A landscape with many valleys, sampled at points; each row gives a point and its height.
From any point a ball rolls to the lowest of the 3 points nearest to it. It stops when none of these is lower. Distance is the straight distance between rows; heights are no part of it.
mivir: [ 20  21  23 -38 -31  19  20 -23]  height 364
Gigu: [-17 -17   3  -2 -11  25 -28  37]  height 443
kiged: [  1   3 -13  16  27 -31   7 -25]  height 124
Pafet: [ 17  24  12 -25 -11  -1  24 -36]  height 156
Mudok: [  2  -3 -22  30  33 -33   3 -19]  height 44
lifir: [  0  -8 -19  27  19 -17 -10  11]  height 35
Vuf: [  2 -23 -18  46  14  -1 -18  38]  height 57
mimot: [  7  11  25 -43 -35  27  13  -3]  height 190
mir: [ 15  17  30 -49 -46  36  16 -10]  height 262
vus: [ -1 -14 -19  36  19 -13 -14  22]  height 26
koz: [ -8   5  17 -31 -23  21  -1   8]  height 212
nonus: [ -6   6   8 -18 -11   3   1   3]  height 92
Tude: [-15 -27   1  22  -7  35 -35  53]  height 754
Naz: [ 14  21   9 -17  -4  -6  27 -39]  height 272
fusu: [ -1 -19 -17  37  14  -3 -15  30]  height 34
moti: [ 18  23  16 -33 -23   8  24 -28]  height 226
Dezef: [-14 -17  -5  11  -1  11 -20  34]  height 620
lepod: [ -9  -7  -3   4   2  -2 -11  13]  height 310
dib: [-12 -24  -4  20  -2  21 -26  44]  height 686
difir: [ -7 -15 -12  20   5   2 -17  30]  height 657
rer: [-14 -33  -1  31  -3  41 -35  58]  height 827
zabur: [ 20  25   5 -11   5 -12  34 -60]  height 577
Viter: [  2 -10 -24  37  31 -28  -6  -6]  height 106
dilo: [-14  -3  14 -25 -18  20 -11  20]  height 136
vuka: [ -2   3 -11  12  21 -25   2 -17]  height 196
Zeler: [ 10 -20 -28  59  36 -21  -7  13]  height 325
Fanug: [ -3   6   4 -16  -6  -4   5  -5]  height 112
pesem: [-16 -24  -2  15  -6  26 -30  44]  height 634
gufo: [-15 -20  -1   7  -7  20 -26  40]  height 532
Kolu: [  5  13  16 -32 -18   8  12  -9]  height 87
Merov: [  4  13  -2  -5  12 -19  16 -29]  height 578
bez: [ -4   5  -7   3  10 -18   0  -9]  height 320
fut: [ 22  26  16 -30 -19   4  25 -40]  height 139
guvu: [  8  15  -3  -4  15 -22  23 -44]  height 461
med: [ -1   6   1  -7   8 -14   5 -11]  height 258
Bakiv: [ -4 -22 -15  36   8   8 -22  41]  height 93
Kapom: [-6  0 -4 -4  5 -9 -3  0]  height 405
panir: [  9  21  -1   0  18 -22  29 -60]  height 567
dof: [  7  16   7 -20  -4  -8  17 -24]  height 214
romut: [  5  11  -5   6  25 -30  19 -47]  height 429
vep: [  9  19   8 -21  -3  -7  20 -32]  height 254
sava: [  4 -22 -22  50  25 -13 -10  23]  height 245
mon: [ -4  -8 -11  12   7  -9 -10  13]  height 97
ver: [-12  -9   2  -4  -8   7 -15  21]  height 260
vugi: [ -1  10  16 -30 -21  11   8  -2]  height 54
Navo: [  0  10  20 -36 -27  20   8   0]  height 104
Gok: [-18  -6  12 -19 -17  21 -14  24]  height 142
zeru: [-14  -1  11 -21 -16  17  -7  18]  height 125
sib: [-16 -13   5  -8 -10  15 -21  30]  height 362
tokun: [  1   8  -6   6  21 -27  10 -30]  height 234
mugi: [ -1  10  11 -24 -13   4   5  -1]  height 78
Beb: [  0 -25 -16  46  13   6 -20  45]  height 79
Bem: [  9  19  13 -30 -16   4  17 -20]  height 140
Rez: [ -5   5  21 -39 -29  27   1  11]  height 178
vel: [-10   4  10 -22 -15   8  -4   9]  height 108
doli: [  9 -12 -26  49  35 -29  -4   0]  height 187
voga: [ -2   7   3 -11  -2  -8   6 -10]  height 154
zarol: [ 22  26  11 -24 -15  -1  30 -48]  height 82
Kozup: [ 21  26   6  -8   3 -13  38 -71]  height 623
Tef: [  1  -6 -17  25  22 -22  -6  -1]  height 50
vaso: [ -2  -1  -9   5  11 -16  -4  -1]  height 235
Nugob: [  3 -23 -21  47  19  -8 -13  30]  height 123
mub: [ -9 -29  -8  37   2  25 -30  53]  height 875
fifub: [-10  -3   3 -11  -7   3  -3  11]  height 135
bisi: [ 14  22   5 -14   1 -12  27 -47]  height 427
Popuv: [-18  -5  15 -24 -23  27 -14  23]  height 148
niro: [  8  14  -5   3  21 -23  17 -42]  height 363

Where does a ball stop that starts at each point below?
Merov: Mudok
panir: Mudok
Tef: vus
guvu: Mudok
bez: vus
Kapom: vus
Vuf: vus
vuka: Mudok
